A landscape with many valleys, sampled at points; each row gives a point and its height.
A ball rolls from a point to the lowest of its 2 nearest points, and stops where none of them is lower. Distance is the straight distance between rows; heights are no part of it.
q18 (h 58.0): [152 112 108 117 111 107 164 136  95  97 104 116 134 130 107 184 174  72
 132 162  80 133 150 123  58 149 122 169  96  86 127  66 131  92 185 159
 143 127 143 123 153 111 118 150  99]
q313 (h 25.2): [125 206 120 147 126  91  83 119 112 153 157 140 129  87 146 144  98 137
 139  87 125 161 122 151 201 152 105 115 128 170 118  75  75 154 149 111
 131 159 161  73  62 126 152 160 140]
q76 (h 60.2): [148 117  75 126 105  90 150 122  52 128 115 105 149 132  91 168 167  69
 124 135  58 129 132 135  49 148  88 122 118  90 133  73 123 114 184 134
 112 147 130 122 159  98 101 163 130]
q944 (h 46.1): [141  80 157  86 185 119 170 158 156  99 117 143 103 172 167 158 127 104
 123 193 193  89  83 141 138  63 165 117  98 125 126  60 142 126 132 142
 154  57 128 160 124  87 146 121 113]
q966 (h 34.5): [137 108  99 118 143 147 156  95 142 137 122 130 141 118 116 100 142 147
  88 135 137 125  72 121 178 112 101 119 148 132 121 143 135 115 101 116
 108 166 105 147 172 140  96 101 128]
q953 (h 21.1): [122 147 181 140 135 148 145 136 170 164 159  92 152 105 110  81 140 134
  64 101 163 114 134 132 181  87 122 110 108 173 117  83 102 173 102 192
 129 159 144 155 158 131 159 137 178]
q619 (h 40.9): [112 159 111 123 113  72 115  99 142 161 174 116 160 122  89  74  95 173
 107 110  67 154 120 180 135 132 132  60 164 124  85 170 167 119 121  83
  69 147  75 130 176 105 172 171 184]
q650 (h 37.0): [117  98 158 124 148 204 126 155 120 143 126 152 103 185 103 134 161 148
 118 135 152 120 156  89 142 101 149 109  92 138 123 129 139 145 146 167
 155 164 102 151 137 135 113  63 100]
q678 (h 22.3): [130 130 148 125  91  78 129 172 143 162 152 109 134 148 130 137 135 146
 135 112 111 122 157 115  22  82 124  52 110  96 120 143 213 133 111 105
 122  85 105 145 162  95 150 146 182]
q194 (h 39.8): [128 104 176 124 166 130 163 157 176 112 133 106 124 109 145  95  99  73
 106 146 203 112 122 135 153 110 147 166 122 153 128  73 122 138 101 185
 152  97 165 124 126 135 156 134 126]
q285 (h 55.4): [134 115 113 117 135  87 156 140 129 103 106 132 136  89 119 172 149  54
 137 155  96 148 146 168  63 153 126 189  73 104 134  44  89  94 181 176
 146 111 152 124 110 122 138 139  95]
q525 (h 60.8): [135 164 163 142  67 109 134 145 129 157 118 103 154 184 110 128 150 145
 156  65 110 160 143 109  55 144  52  91 143  88 154 180 150 134 136 120
  95 125  81 158 164 116 116 132 145]
q105 (h 15.3): [124 136 148 122 156 165  90 133 123 151 126 106 175 101 133  90 107 129
 128 148 164 104 102  84 229 142 135 149 139 161 136  76 114 123 113 155
 155 146 136 120 154 125 115 150 122]
q283 (h 38.6): [111  96 163 136 128 191 136 116 162 100 131 139 111 124 137 118 151 138
 112 129 125 130 137 116 122 142 138 144 146 153 138 209 137 123  83 141
 102 120 106 155 152 166 112  78 145]
q49 (h 16.9): [119 139 100 129  93 101 166 115  63 180 112 100 150 163  87 160 119 107
 124  73 138 143 114 131  89 132  55 114 138  95 152 109 127 149 130 115
 100 192 127 131 151  84 114 114 156]
q267 (h 30.1): [132 123 127 143 131 121 115 125 135 129 130 109 155 103 121 112 129  84
 101 138 101 102 132 127 122 125 155 116 121 126 110 120 156  98  95 135
 130 155 121 144 170 135 146 172 162]
q321 (h 25.0): [134 122 124 126 144 122 109 110 147 109 118 131 159 109 142  84 120 103
 120 153 102 106 100 121 179 146 150 148 132 139 110 129 124  99 127 128
 129 132 133 136 159 146 132 171 130]
q856 (h 21.8): [119 145  88 133  97 110 122  99  85 150 116 104 161 133  90 150 133 131
 134  97  92 140 123 139  86 151  85 115 163  98 148 145 133 129 130  99
 100 166 120 124 149 121 109 134 150]
q990 (h 29.5): [126 119  69 141 105  93 107 108  96 134 137 129 147 120  94 143 158 138
 159 162  64 119 123 141  69 135 147 103 173  98 117 161 159 117 139  79
 113 137 117 137 186 117 131 184 142]
q912 (h 11.9): [ 91  99 131 154  82 188  92 141  88 150 123 125 132 110  80 182 135  96
 183 128 144 115 183 137  84 138 122 164  99 105 165 145 124 139 110 168
 161 144 158 114 118 146  85 122 114]
q884 (h 32.8): [114 111 176 154 156 149 111 157 169  92 164 131 105  90 182 109  88 107
 108 149 153 109 169 136 147 131 166 174 119 154 125 150 158 131  82 155
 182  89 178 125 116 160 170 149 162]
q348 (h 22.4): [116 153  71 138 128 112 101  58  96 154 138 158 119 163  92 137 127 205
 149 125  87 126 126 122 146 142 136  97 181  95 124 211 137 140 128  52
  96 147  87 125 112 110 100 114 114]
q708 (h 32.1): [141  97 167 107 143 112 141 164 132 136 133 114 122 158 130 125 149  83
 117 143 143  99 130 119 108  79 172 114  90 124 120  84 156 110 127 166
 135 128 137 162 175 109 156 128 150]
q452 (h 25.3): [106 117 190 139 162 174 158 148 178 129 167 102  94 132 147 100 148 145
  97 120 191 114 139 137 135  96 152 134 102 166 126 143 132 180 101 174
 136 127 141 142 138 131 131  82 148]
q530 (h 24.3): [120 114 156 135 150 181 137 142 142 102 120 131 105 120 146 119 123 111
 117 142 147 129 143 115 157 133 152 162 129 163 142 125 112 118 120 185
 147 140 152 129 113 170 133  99 110]
q946 (h 36.9): [126 149  96 135 121  59 100 112 122 148 147 111 148 106  86  86  90 143
 106 131  65 155 123 165  97 154 139  75 156 117  93 147 161  96 120  85
  74 127 103 108 137 120 163 186 157]
q187 (h 34.7): [132 144  79 131 165  92 116 124 112 151 114 178 142  91 136 182 108 129
 158 121 155 152  88 166 169 152  96 142  82 146 127  41  74 125 184 139
 151 150 157  85  48 100 117 112 116]
q213 (h 26.9): [122 152 102 143 120 127  76  87 113 127 137 156 120 154 107 108 139 186
 136 130  77 119 140 150 139 140 174 100 169 135 117 226 146 133 121  83
 118 144  70 126 133 145 111 116 119]
q471 (h 29.8): [125 184  85 136 134  67  96 111  88 163 141 173 131  82 128 170  97 141
 137 106 123 160 103 167 181 146 104 130 111 144 122  75  87 126 173 107
 116 171 179  92  51  93 123 140 143]
q377 (h 20.4): [125 165 213 130 159 163 143 166 171 146 163 106 132 131 112 102 152 133
  87 114 154 133 157  99 179  98 126 113 101 191 111  95 101 188 123 202
 151 156 154 130 127 125 147 117 139]
q634 (h 42.6): [127  89 193 126 189 157 174 133 161 119 109  93  99 142 124 112 108  69
 104 165 209  97 120 130 153 140 169 178  98 144 124  93 115 138  75 215
 135 106 182 143 161 137 121 118 110]
q813 (h 36.3): [120 153  90 160 132 137  70 104 120 117 141 156 135  80 132 126  89 130
 143 134 114 124 115 148 169 151 162 152 138 148 129 134 115 125 132 124
 140 132 171 111  90 144 126 152 140]
q367 (h 28.7): [133 126 137 135 124 115 127 161 120 123 134 124 128 140 142 144 137  95
 124 112 129 125 148 123 105  81 167 112 107 121 114 102 136 149 146 150
 154 134 129 136 123 125 157 119 138]
q996 (h 35.3): [127  69 104 130 140 163 130 109 125 128 112 158 136  96 118 155 134 115
 125 180 155  70  99 136 158  99 162 146 117 125 128 126 151 124  73 120
 157 118 121 146 151 127 111 133 116]
q302 (h 45.2): [134 109 139 132 126 149 131 128 163  83 126 135 112 135 158  86 135 128
 103 172  81 130 137 126 100 167 160 122 154 142 114 197 140  66 116 114
 109 109 122 137 162 160 139 144 118]
q190 (h 22.0): [123 109 160 131 105 142 161 180 143 136 131 112 108 174 167 138 168 115
 154 131 152 113 147 119  30 104 124 111 118  97 171 183 184 156 117 144
 127  78 136 161 161 101 116 126 137]
q750 (h 50.4): [130  86 157 127 170 141 135 127 162 101  92 141 141  90 118 148 100  75
 147 195 178 127 123 142 149 162 135 206  62 119 123  42  94 110 144 202
 181 115 153 117 112 111 128 149  72]
q903 (h 17.5): [139 110 100 127 114 110 168 130 108 169 141 101 138 114 137 130 121 133
 119  98 172 112 105 156 105  84  85 110 140  91 134 120 130 153 100  99
 115 149 133 140 132 110 125  95 171]
q688 (h 33.2): [118 122  95 129 107  94  88 111 131 144 151 119 151 150  99 111 140 146
 122 142  65 104 137 140 108 115 160  70 158 106 111 168 171 107 122  97
 102 137  97 147 188 116 145 160 169]
q819 (h 58.3): [135 138 100 121 136 103 138 123 143  94 106 155 123  79 191 137 131 115
 136 123 111 152 113 147 123 137 126 163 116 131 143  95  86  92 170 123
 132 121 149 106  86 160 134 138 106]
q651 (h 57.6): [130 115 137 123 109 185 142 125 158  94 123 140 115 168 127 128 156 182
 143 136  94 139 144  97  70 150 108 119 160 125 158 252 148 138 108  74
  96  90  82 159 162 141  94  89 133]
q692 (h 18.2): [127 113 160 124 113 108 138 179 135 155 139 115 121 183 131 141 155 131
 139 119 157 111 162 131  50  67 119  78  92 116 128 156 180 147 108 117
 126  95 108 169 163 101 137 105 171]
q554 (h 61.0): [140 153 129 109  76  93 154 138 104 141 113 104 122 180 141 146 148 152
 131  81  80 165 135  99  55 156  73  82 153  98 135 157 128 110 146  96
  88 131  99 140 155 122 122 137 128]
q767 (h 29.4): [146 134 118 117 109 122 166 129 126  84  91 116 106 115 170 135 146 102
 113 118  84 154 141 108  77 148 111 145 129 105 133 143 115  81 164 121
 107  99 148 131 105 171 121 114  93]
q463 (h 17.2): [121 156 164 127 131 161 125 131 142 152 149 137 147 111 131 109 141 132
 104  98 184 133 132  95 194 122  92 122 130 174 110  76  90 165 140 179
 148 151 160  99  95 146 147 119  99]
q851 (h 15.6): [116 121 128 124 116 144 149 128 117 201 143  94 142 133  82 129 139 151
  97  66 175 116 142 144 109  70  73 111  95 118 120 114 126 190 119 134
 112 179 121 160 159 106 105  89 187]
q960 (h 32.4): [114 140 108 140  80 159 125 118 122 126 125 116 120  98 139 153 132 141
 166  83 132 149 139 117  82 159  85 159 155 108 180 198 121 150 121 113
  99 108 132 121  88 164  98  83 128]
q575 (h 44.2): [148 138 131 116 129 113 143 116 107 141 114 138 119 157 134 132 120 155
 118  78 139 143 114 116 174  91 120  87 129 127 101 115 104 142 133 105
 139 148  97 130 127 115 145  95 129]
q7 (h 28.4): [129 141 123 148  88 117 155 131 138 109 154 117 126 104 179 134 116 147
 132  69 150 145 143 125  62 143  90 143 164 108 146 184 135 161 100  93
  99 101 137 116  92 159 119  96 141]
q247 (h 47.1): [108  59 183 122 200 154 162 146 164  99 118 121  91 140 142 136 102  97
 126 195 233  84 102 143 163 103 180 171  96 124 147  80 122 149  99 179
 169  62 166 137 111 111 145 119  95]
q118 (h 7.9): [112  99 108 158  82 160 137 133 108 135 128 104 142 113 110 164 146 104
 175 128 157 107 159 138  77 132 110 152 132 103 170 161 150 163  88 143
 151 124 146 145 136 132 100 103 137]
q778 (h 47.9): [126 175 121 134 119  87 109 103 126 142 155 129 117 139 134  96 107 178
 113  90  90 146 129 144 113 136 120  92 170 120 100 193 151 131 107  75
  90 119  81 117 133 117 144 134 147]
q994 (h 23.2): [140 136 132 128 107  98 150 138 112 139 153 114 125 100 173 138 109 125
 127  70 167 134 137 137  80  92  79 129 140 104 125 149 143 160  99  89
  98 126 143 113 114 116 130 117 176]
q766 (h 49.8): [136 132  98 110 141 130 128 115  87 140  94 104 160 115 116 116 123  95
 109 119 134 141  75 104 203 148 101 161 131 138 119  56  83 108 159 166
 113 185 139  94 133 107  87 157 101]
q337 (h 29.6): [147  89 128 132 160 135 139  96 121 127  99 118 153 118 119  94 126 111
 114 172 125 100  81 129 176 153 135 141 130 123 106 111 136  78  97 129
 123 141 134 152 202 124 106 154 121]
q155 (h 53.0): [118 190 107 151  91  88  74 135 119 133 142 141 121 141 118 129 126 182
 145 121  61 141 143 149 116 148 172  86 148 127 121 175 127 127 145  79
 139 124  90 113  93 135 151 149 137]
q948 (h 27.6): [144 120 140 118 115  75 145 149 123 161 165 120 108 166 154 111 126 173
 102 111 121 137 141 122  74  70 103  36  98 110 102 148 191 125 111  70
 117  98  90 125 161 117 154 128 183]
q648 (h 49.4): [141  99 130 100 136 140 163 126 159  66 116 136 102 135 153 103 166 130
  97 178  84 139 108 107  80 137 123 108 160 126 120 170 139  60 128  83
  79  66 131 129 153 162 123 142 107]
q332 (h 52.9): [124 102 109 110 120 141 171 136 157  94 124 139  90 159 136 118 182 156
 116 187  85 157 135 100  35 143 134  79 176 103 130 204 174  76 109  79
 100  58 108 119 152 155 113 138 108]
q818 (h 47.5): [140 173 124 125 131 101  99 101  80 147 128 147 111 147 119 158 124 173
 135  94  94 146 130 107 165 134 135  90 126 126 107 138 126 142 158  88
 140 163  99 107  99 132 138 101 115]
q794 (h 55.7): [134 107 116 119  92 136 143 126 143 104 114 153 107 170 138 135 165 175
 163 131  92 143 137 101  47 146 106  95 179  98 141 216 163 120 121  66
  97  65  95 139 141 129 103 129 118]
q411 (h 20.5): [115 115 157 105 152 195 137 135 139 141 130 111 130 125 127 105 128 110
 119 121 188 132 128  95 186 128 118 150 110 172 116  88 103 128 128 208
 135 131 165 107 109 147 123 119  82]
q412 (h 28.2): [125 109 146 118  83 126 180 147 114 128 118 123 127 145 151 149 135  89
 171  74 178 126 136 126  46 117  79 133 116  96 165 144 138 159 117 134
 108 113 141 141 127 109 116 103 124]
q477 (h 65.8): [157 128 141 110 162 145 119 115 164  94 142 154 142 168 116  84 151 168
 106 161 103 118  94 121 180 120 131  89 144 143 115 184 157 105 100  87
 102 133  78 159 173 135 109 128 147]
q181 (h 25.9): [127 128  78 123 103 118 117  78  89 126 117 120 142 159  96 132 157 143
 151 140  53 137 105 130 105 149 127  98 182 112 126 166 143 112 145  92
  95 130 117 133 156 134 117 136 125]
q540 (h 34.6): [127  94 167 114 155 179 142 156 140 133 119 114 102 177 118 135 164 114
 106 142 157 100 128 116 122  90 167 119  90 125 127 112 144 132 123 186
 158 136 146 161 173 123 131 102 113]
q911 (h 31.6): [127 147  98 154 132 140 103 127 132  80 123 149 122 103 157  91 105 116
 151 147 118 120 125 128 157 158 165 152 139 159 138 146 127 113 142 114
 166 111 140 125  93 147 158 133 116]
q227 (h 38.7): [150 146  92 118 164 110  93 123 118 116  87 178 142 115 156 164 105 142
 182 143 128 153  90 129 184 143 106 157  90 134 128  48  95 113 213 124
 146 110 139  95  58 103 106 123  98]
q862 (h 47.8): [121 131 115 134 150 152  79 143 130 154 158 149 146 100 136 100 103 176
 149 132 188  90 115 112 237  96 152 123 117 160 126 100 135 167 135 117
 189 125 135 121 106 109 138 149 148]
q73 (h 32.3): [118 133 108 132  79  60  91 139 101 145 135 103 168 116  82 126 123 121
 128 124  43 150 142 155  66 151 132  69 143 118 102 120 167 106 149  97
 102 147 114 118 153 116 155 178 157]
q919 (h 51.2): [135 148  91 123 113  91 131  82 118 136 144 124 139 111 133 108  84 160
 109  77 111 140 105 152 125 153 107 117 182 117 123 178 122 140 104  76
  63 135 121 102 114 140 131 125 155]
q315 (h 31.3): [124  78  66 155 159 117 117 113 133 146 132 153 132  65 112 131  96 120
 135 164 174  56 101 152 157  78 152 145 131 126 130  95 151 132  88 111
 161 124 119 140 150 107 116 128 140]
q425 (h 64.0): [147 111 127 118 135 160 125 115 154  86 135 156 131 180 117  93 175 176
 109 200  64 127 107 118 153 149 144 104 172 156 114 206 135  75 106  85
 105 115  81 146 191 151 105 133 118]
q555 (h 39.4): [137 126 143 129 141 161 115 149 125 133 140 155 105 153 124 146 158 172
 124 115 138 116 160  99 158  90 149  98 109 142 109 155 144 159 134 119
 162 146  77 147 125 120 115  77 124]
q210 (h 44.4): [120 167 132 125 118  86 102 116 121 157 158 117 148 135 109  90 114 163
  81  83  91 152 118 148 153 116 102  81 155 131  87 140 148 148 123  99
  99 153  92 128 147 131 148 142 192]
q291 (h 52.5): [132  86 153 107 149 113 158 146 139 107 108 122 123 109 134 160 120  60
 126 170 137 115 142 138 116 132 150 185  64 110 135  65 109 111 161 189
 157 114 164 125 104 121 140 121  95]
q418 (h 47.4): [108 175  95 122 136  83  82 110 152 118 132 152 154 137 146  79  96 158
 151 154  70 144 111 147 174 167 171 130 165 144 107 131 125 106 175  91
 109 104 116 118  95 117 130 190 118]
q328 (h 19.9): [127 121 156 150 173 162  93 136 146 117 130 118 165 117 140  78 106 144
 136 163 126 113 101  95 216 140 159 150 135 151 130 130 133 109 105 134
 161 125 130 130 140 150 124 175 144]
q299 (h 47.7): [137  69 138 117 177 126 139 124 163 114 107 123 159  99 153 133  93  86
 143 195 205 114  88 140 172 123 131 193 105 120 134  39 115 118 131 157
 176  92 140 123 120  97 133 144  90]
q526 (h 61.5): [139 190  94 136 129  95  88 138 146  78 117 164 130 110 193 122 104 113
 141 143  89 174 118 135 140 163 132 151 109 140 133  89 102  96 195  99
 153  88 157 105  69 143 151 153 118]
q149 (h 42.8): [129 159  76 149 140  96  77 115 141  90 144 180 129 122 168 101  92 164
 159 172  79 113 124 139 178 148 195 122 150 135 104 161 146 102 149  60
 135  88 106 120  88 128 139 168 120]
q284 (h 57.8): [117 168 137 125  75  88  90 121 137 145 138 116 113 172 102 117 146 193
 157  99  52 167 172 116  72 158 109 103 165 101 124 202 144 128 139  90
 117 130  61 134 122 148 155 139 119]
q350 (h 62.3): [136 114  58 125 103  98 147 118  52 129  87 123 144 129 101 196 144  96
 154  90 107 142 119 136  57 146  78 133 135  80 154  79 111 133 173 114
 123 138 140 121 142  86  91 136 124]
q542 (h 44.3): [110 208 103 142 144  94  86  79 119 157 167 136 136 131 114 123  95 197
 137 100  88 130 144 163 176 149 141 117 173 145 109 186 126 146 125  85
  98 162 102  99  79 123 130 147 147]
q907 (h 47.6): [144 142 126 108 127 157 128 132  95 149 102 111 146 106 100 127 115  87
 108 137 120 149 108  97 174 167 115 182  84 141 129  55  87  86 161 189
 139 180 151  90 124 146  93 160  99]
q303 (h 20.7): [112 128 116 123  98 139  93 141  65 192 130 131 140 121  64 181 129 108
 147 106 144 125 151 145 120 103 123 109  84 134 137  63 120 158 151 151
 134 190 139  87 104 113 126  96 132]
q925 (h 50.5): [108 167  98 124 100 128  73 116  99 125 128 146 116 137 114 144 135 158
 158 127  69 143 154 121 147 154 169 118 132 127 131 171 115 134 152  90
 144 144 112 116  71 156 129 120 115]
q460 (h 21.0): [117 165 140 141  50 162 110 133 112 103 109 104 109 155 113 135 153 157
 142 114  56 167 182 109  51 164 122 140 145 122 161 215 125 118 131 123
 115 100 105 157 119 161 124 116 119]
q867 (h 45.0): [136 135 122 150 166 168  79 139 132  94 154 157 126 132 150  84 104 173
 145 145 160  89 131 117 226 110 179 126 139 177 128 148 148 146 125  94
 185 112 100 114  94 125 133 143 131]
q55 (h 17.8): [114 181 146 131  59 163  83 131  99 136 106 101 126 148  89 152 167 144
 153  88  70 150 174 104  81 164 102 144 132 111 162 178 118 147 131 123
 122 158 103 122 111 149 110 117 120]
q147 (h 59.4): [139 169 166 134  88  99  97 129 142 159 112 103 133 178  80 109 129 190
 145  67  70 169 138 111  62 164  63  83 160 106 133 196 138 135 129  89
  83 130  41 150 149 106 141 139 133]
q612 (h 34.3): [153 115 104 102 126  89 160 129 101  96  94 133 122 139 156 130 144  97
 104 123  85 151 116 124  94 121 117 114 125 115 119  94 124  85 169 114
 115 118 128 119 126 133 126 135 106]
q158 (h 16.1): [131 100 110 120 156 134 153  86 132 156 124 124 138  56 121 134  90 105
 126 102 191 103  83 160 165 103 106 174 141 122 117  94  99 148 105 152
 109 146 155 118 116 124 114 110 110]
q245 (h 35.6): [120 125 129 131 105 173 143 131 120 118 105 121 104 127 133 135 157 135
 137  94 115 138 157 121  91 145 127 146 138 132 157 188 141 131 117 138
 122 133 122 140 124 159 112  72 118]
q889 (h 33.5): [139  74 123 152 172 172 120  78 126 124  94 139 160  98 121 136 118 101
 135 198 164  70  98 118 191 147 158 166 127 124 119  99 140 108  77 130
 148 125 130 158 197 129  90 159 101]
q90 (h 48.0): [110 198 114 127 133  69  75 101 154 126 153 134 145 122 118  75  94 177
 123 123  70 139 121 150 193 161 169 110 180 141 108 173 129 126 130  90
  86 134 107 108 101 140 159 180 142]
q802 (h 55.2): [133 163 116 123 114  71 162  98 116 129 132 115 119 104 153 100  93 126
 107  82  92 169 122 134  96 151  87 103 165 108 113 135 115 103 145  87
  81 146 121 104 106 146 145 134 142]
q959 (h 45.1): [123  81 165 103 180 113 146 133 155 109 118 105 161  85 147 115  96 105
 136 172 230 110  97 120 215  95 110 174 123 143 138  62  96 157 104 157
 147 104 148 117 127  89 137 152 121]
q709 (h 55.5): [129 169 107 133  79  91  92 133 120 110 121 152  99 163 136 138 136 176
 155 125  45 161 157 116  73 146 159 106 146  99 111 187 149 123 149  57
 131  95  88 123  95 152 157 138 108]
q527 (h 21.9): [121  96  89 150 153 124 120  88 127 145 133 118 160  60 128 128 105 108
 121 140 167  88  91 172 193 135 122 170 150 128 121  91 112 100 109 132
 114 160 150 129 145 116 105 163 126]
q272 (h 18.7): [105 132 160 123 138 148 141 124 156 174 162  92 144 125  94 108 165 145
  74  96 132 135 122 139 141  82  93 109  95 144 122 110 118 176 106 157
 116 176 119 169 180 124 121 123 191]
q548 (h 20.8): [131 200 153 160 135 141 102 130 135 168 168 145 137  86 134 140 119 149
 122  93 160 144 142 121 197 118 106 102 130 184 123 105  88 181 125 145
 144 156 155  83  57 126 164 139 115]
q491 (h 43.3): [150  93 141 117 158 104 186 164 139  88  99 156  99 172 175 156 149 105
 128 164 138 119 121 120 123  82 168 105 103 118 121  67 152  94 161 127
 135  76 123 146 143 102 141 120 105]
q30 (h 59.8): [142  92 124 134 120 196 125 130 157  89 145 166 103 164 123 113 165 166
 127 184  99 105 149 134  84 141 143 125 155 139 145 239 173 116  68  76
 114 100  84 159 176 152  84  92 142]
q638 (h 41.4): [126 120 169 143 125 171 115 129 163  85 145 108 135 121 134  91 136 147
  96 147  87 132 155 122 140 157 165 151 143 159 120 206 152 105  90 147
 111 117 125 153 149 177 132 126 161]
q496 (h 49.9): [127  98 147 108 138 130 145 161 142 124 123 128  94 147 117 164 114  83
 151 144 181 119 134 127 139  85 151 133  81 129 130  64  98 128 145 188
 154 108 152 134  95 120 145 104  92]
q164 (h 36.8): [116 135 184 141 154 140 151 176 157 104 156 115 120 110 157 109 110  88
 125 141 154 123 149 124 162 127 171 157 118 165 129 112 114 138 110 180
 171  98 187 114 110 141 192 148 139]
q50 (h 28.0): [119  86 164 165 150 177 141 144 154  91 131 136 107 113 146 128 120 123
 106 164 150  99 154 129 143 135 169 171 127 144 141 152 155 131  73 173
 155 108 158 144 145 157 126 111 136]
q793 (h 37.1): [133 135 101 148 140 141  83 140 130  62 121 192  96 136 175 110 111 165
 153 175 103 122 142 139 160 144 180 140 136 163 136 162 139 112 150  78
 181  92 127 118  92 136 145 149 108]
q815 (h 52.2): [137 144 109 115 139 129 140 120 113 122 102 124 144 100 134 133 111  96
 117 102 146 142  88 120 162 150  89 155 129 158 128  67  84 122 175 152
 108 177 156 104  83 129 123 123 102]
q465 (h 27.5): [127 111 123 121  85  58 129 161  95 150 145 105 153 130 111 127 118 117
 139 116  78 136 160 126  21 116 109  61 122  97 118 107 177 116 140  93
 116 108 125 117 158  98 145 172 170]
q417 (h 34.8): [133 112 139 146 142 120 122 125 171 146 161 114 159  88 128  90 122 102
  78 156 142  84 122 146 143  93 142 123 119 108  98 122 158 113  69 137
 137 141 137 163 210 124 151 167 200]
q346 (h 18.3): [129 154  91 141 106 134 108  81  74 161 111 158 112 162 102 162 140 182
 165  99  98 125 127 102 106 143 127 111 151 104 145 177 131 145 139  86
 110 152 116 121 116 102  93 109 118]
q891 (h 22.7): [111 131 219 130 162 161 144 150 170 141 161  94  94 155 128 122 142 105
  88 142 181 131 166 129 138 109 167 146  91 173 122 106 116 186 122 227
 154 136 179 124 138 136 156 104 128]
q114 (h 41.9): [145 128 157 144 151 166 109 158 136 109 140 172 105 170 154 105 133 186
 135 135 148 119 133 102 203  87 170  99 122 153 125 151 145 146 137  90
 182 126  83 145 117 134 146 109 130]
q547 (h 31.4): [116  96 124 125 110 134 182 134 148 152 132 127 120 136 144 147 126 112
 139  90 209 112 133 144  64  86  94 140 136 105 161 171 158 183  78 127
 106  97 135 149 135 125 101  85 128]
q723 (h 52.7): [116 114 178 100 155 146 124 159 164 103 114 129 127 103 108 156  94  73
 139 175 187 149 151 136 149 155 132 193  67 133 138  29  63 128 154 227
 179 123 189  85  70 114 142 153  82]
q559 (h 42.7): [119 114 157 120 162  94 156 144 171 130 150  90 152  91 154  97  81  90
 107 144 194  99 111 140 190 100 116 159 119 147 114  49  94 150 107 171
 153 118 161 135 140  95 160 158 163]
q505 (h 41.3): [149 135 149 110 142 121 179 116 123 143 126 123 111 141 144 119 132 130
  94  76 178 140 111 125 146  92  80  99 117 144 112  86 112 142 129 136
 109 160 131 134 138 125 133  92 131]
q4 (h 35.1): [148  80 123 104 137 131 188 137 119 118 134 146  91 132 161 151 135 109
 123 101 192 114 102 140  77  80 105 127 143  97 158 130 147 148  97  98
 105  96 121 134 131 107 120  88 122]
q12 (h 48.1): [128  77 150  93 169 125 169 141 157 116 106 128 103 150 129 151 105  96
 134 177 212  96 118 141 162  76 178 143  86 128 125  76 112 144 131 188
 167  88 146 150 136  86 140 116  92]
q371 (h 16.2): [108 143 123 140  87 167  86 146  81 170 117 113 132 133  84 171 143 104
 148 112 121 135 177 115  95 146 128 123  96 136 153 125 109 154 133 154
 143 173 141  99 103 135 115  97 113]
q129 (h 54.8): [123 136 159 107 129 143 139 152 145 116 107 137 102  91  91 152 121  57
 125 137 176 153 130 123 144 147 111 185  83 163 124  49  64 128 162 215
 138 152 169  71  78 131 134 124  70]
q830 (h 24.8): [126 124 143 131 115 120 115 175  98 149 143 142 132 127  93 174 126 104
 145 115 150 125 162 132 132  88 143 106  93 135 109  67 119 156 144 151
 171 164 132 116  88 124 141  96 138]
q415 (h 25.1): [136 124 146 125  88 143 168 161 140 130 113 125 105 169 157 153 150 108
 172 107 147 142 145  93  35 132 111 127 124  96 169 167 149 152 133 127
 140  78 140 154 127 133 109  92 109]
q79 (h 42.1): [146 162  89 120 147 131  88 133 120  91  88 158 138 123 136 149 140 109
 154 167  98 165 119 121 169 161 127 172  72 131 151  57  82  85 222 145
 162 121 159  93  92 129 115 153  83]
q374 (h 14.3): [125 174 133 135  84 135  81 109  83 172 115 121 136 169  86 168 137 186
 150  68  93 154 157 116 104 155  92 107 143 114 138 179 117 165 137 103
 106 173  75 123 106 118 104  93 118]
q490 (h 11.8): [133 123 104 115  87 115 170  96 103 193 131  84 152 133  89 119 132 130
  85  65 173 143 113 145  97  87  69 118 135 102 151 109 132 163 103 117
 105 184 119 159 177  98 114 104 178]
q730 (h 62.1): [131 105 138 136 134 194 148 123 155  83 135 163  92 170 126 116 182 157
 109 203  98 110 120 107 139 156 149 127 153 149 133 215 157  69  90 122
 115 106 106 161 185 157  83 104 113]
q34 (h 9.6): [138 108 119 120 136 142 169 125 125 150 128 112 109  92 122 139 120  77
 127  93 185 117 117 135 118 100  89 157 131 122 114 107  91 146 118 145
 117 149 156 116 103 131 104  73 109]
q506 (h 37.9): [135 103 142 109 145 165 178 117 126 151 126 111 121 146 120  95 154 126
  89 112 153 110  91 125 161 110 108 105 128 124 103 126 113 120 111 157
  88 161 117 140 165 135 107  78 126]
q372 (h 26.6): [124 104  74 144 168 106 110  89 115 147 121 147 158  94 126 110 105 134
 145 143 155  64  80 138 199 110 142 142 139 134 119  87 124 122 112 101
 144 147 136 133 144  95 116 146 129]
q560 (h 35.8): [ 99 153 121 143  95 103  73 118 111 153 138  89 169 127  83 116 145 132
 111 121  59 133 141 148  99 144 141  98 155 121 123 143 147 121 107 129
 106 167 107 127 157 128 148 183 168]
q152 (h 44.8): [147 146 124 118 129 127 107 123 121 100  89 134 155 109 125 130 146  91
 131 152  95 132 126  92 164 163 139 171  90 136 134  54  96  84 186 176
 154 148 137 121 115 129 106 166 106]
q724 (h 44.9): [111  52 198 118 186 174 165 123 144  92  90 116  82 157 129 136 101  90
 122 193 201  99 132 115 159 163 172 192  82 147 139  95 123 125 107 209
 158  87 165 142 125 131 129 111  72]
q805 (h 39.1): [146 103 122 106 157 111 172 153 150  87 119 152 101 137 186 125 133 102
 115 151 113 147 110 109  83 114 141 116 105 121 118 107 138  88 164 118
 117  72 145 129 117 138 134 139 100]
q208 (h 2.7): [117 106 121 132 124 143 141 140 122 123 131 110 124  99 123 162 128  79
 145 128 170 112 138 144  94 120 128 162 112 109 152 129 115 133 100 164
 133 134 155 130 102 143 123 102 113]
q207 (h 24.9): [126 151 125 122  68 132 137 142 126  86 105 109  96 131 151 137 158 115
 134 105  77 167 151 116  50 153 116 153 137 113 156 189 111 103 133 115
 122  86 133 118  95 175 143 110 113]
q592 (h 58.6): [135 164 102 107  93  70 150 101  98 136 114 121 112 165 153 145 112 162
 112  63  85 179 124 114  86 174  70 102 176  88 136 125 110 118 144  65
  88 140 112 121 118 138 141 124 116]
q603 (h 40.5): [119 180  84 160 132 115  92  88 116 155 171 134 143  84 130 117  99 154
 135  99 120 116 126 175 183 136 125 145 165 140 116 144 103 150 112  98
 109 149 152 100  78 134 139 151 155]
q243 (h 55.3): [136 134 110 112 162 128 126 132 118 115 124 141 106  89 163 126 109 115
 145 111 152 145 104 116 177 130 112 138 136 134 123  86  85 107 168 127
 137 132 135 106  77 149 127 114  95]

For each start below, name the point where the ball stops.
q651 -> q490
q867 -> q208
q723 -> q463
q819 -> q463
q724 -> q463

Call two points neighbours if one is among the 2 nearest of the other. Go from one point of each pair to the other, from neighbour to neighbour, staying as low as possible. Name the highest point that can't be avoided.
q374 / q692 -> q554
q374 / q463 -> q12
q692 / q377 -> q560
q208 / q105 -> q996
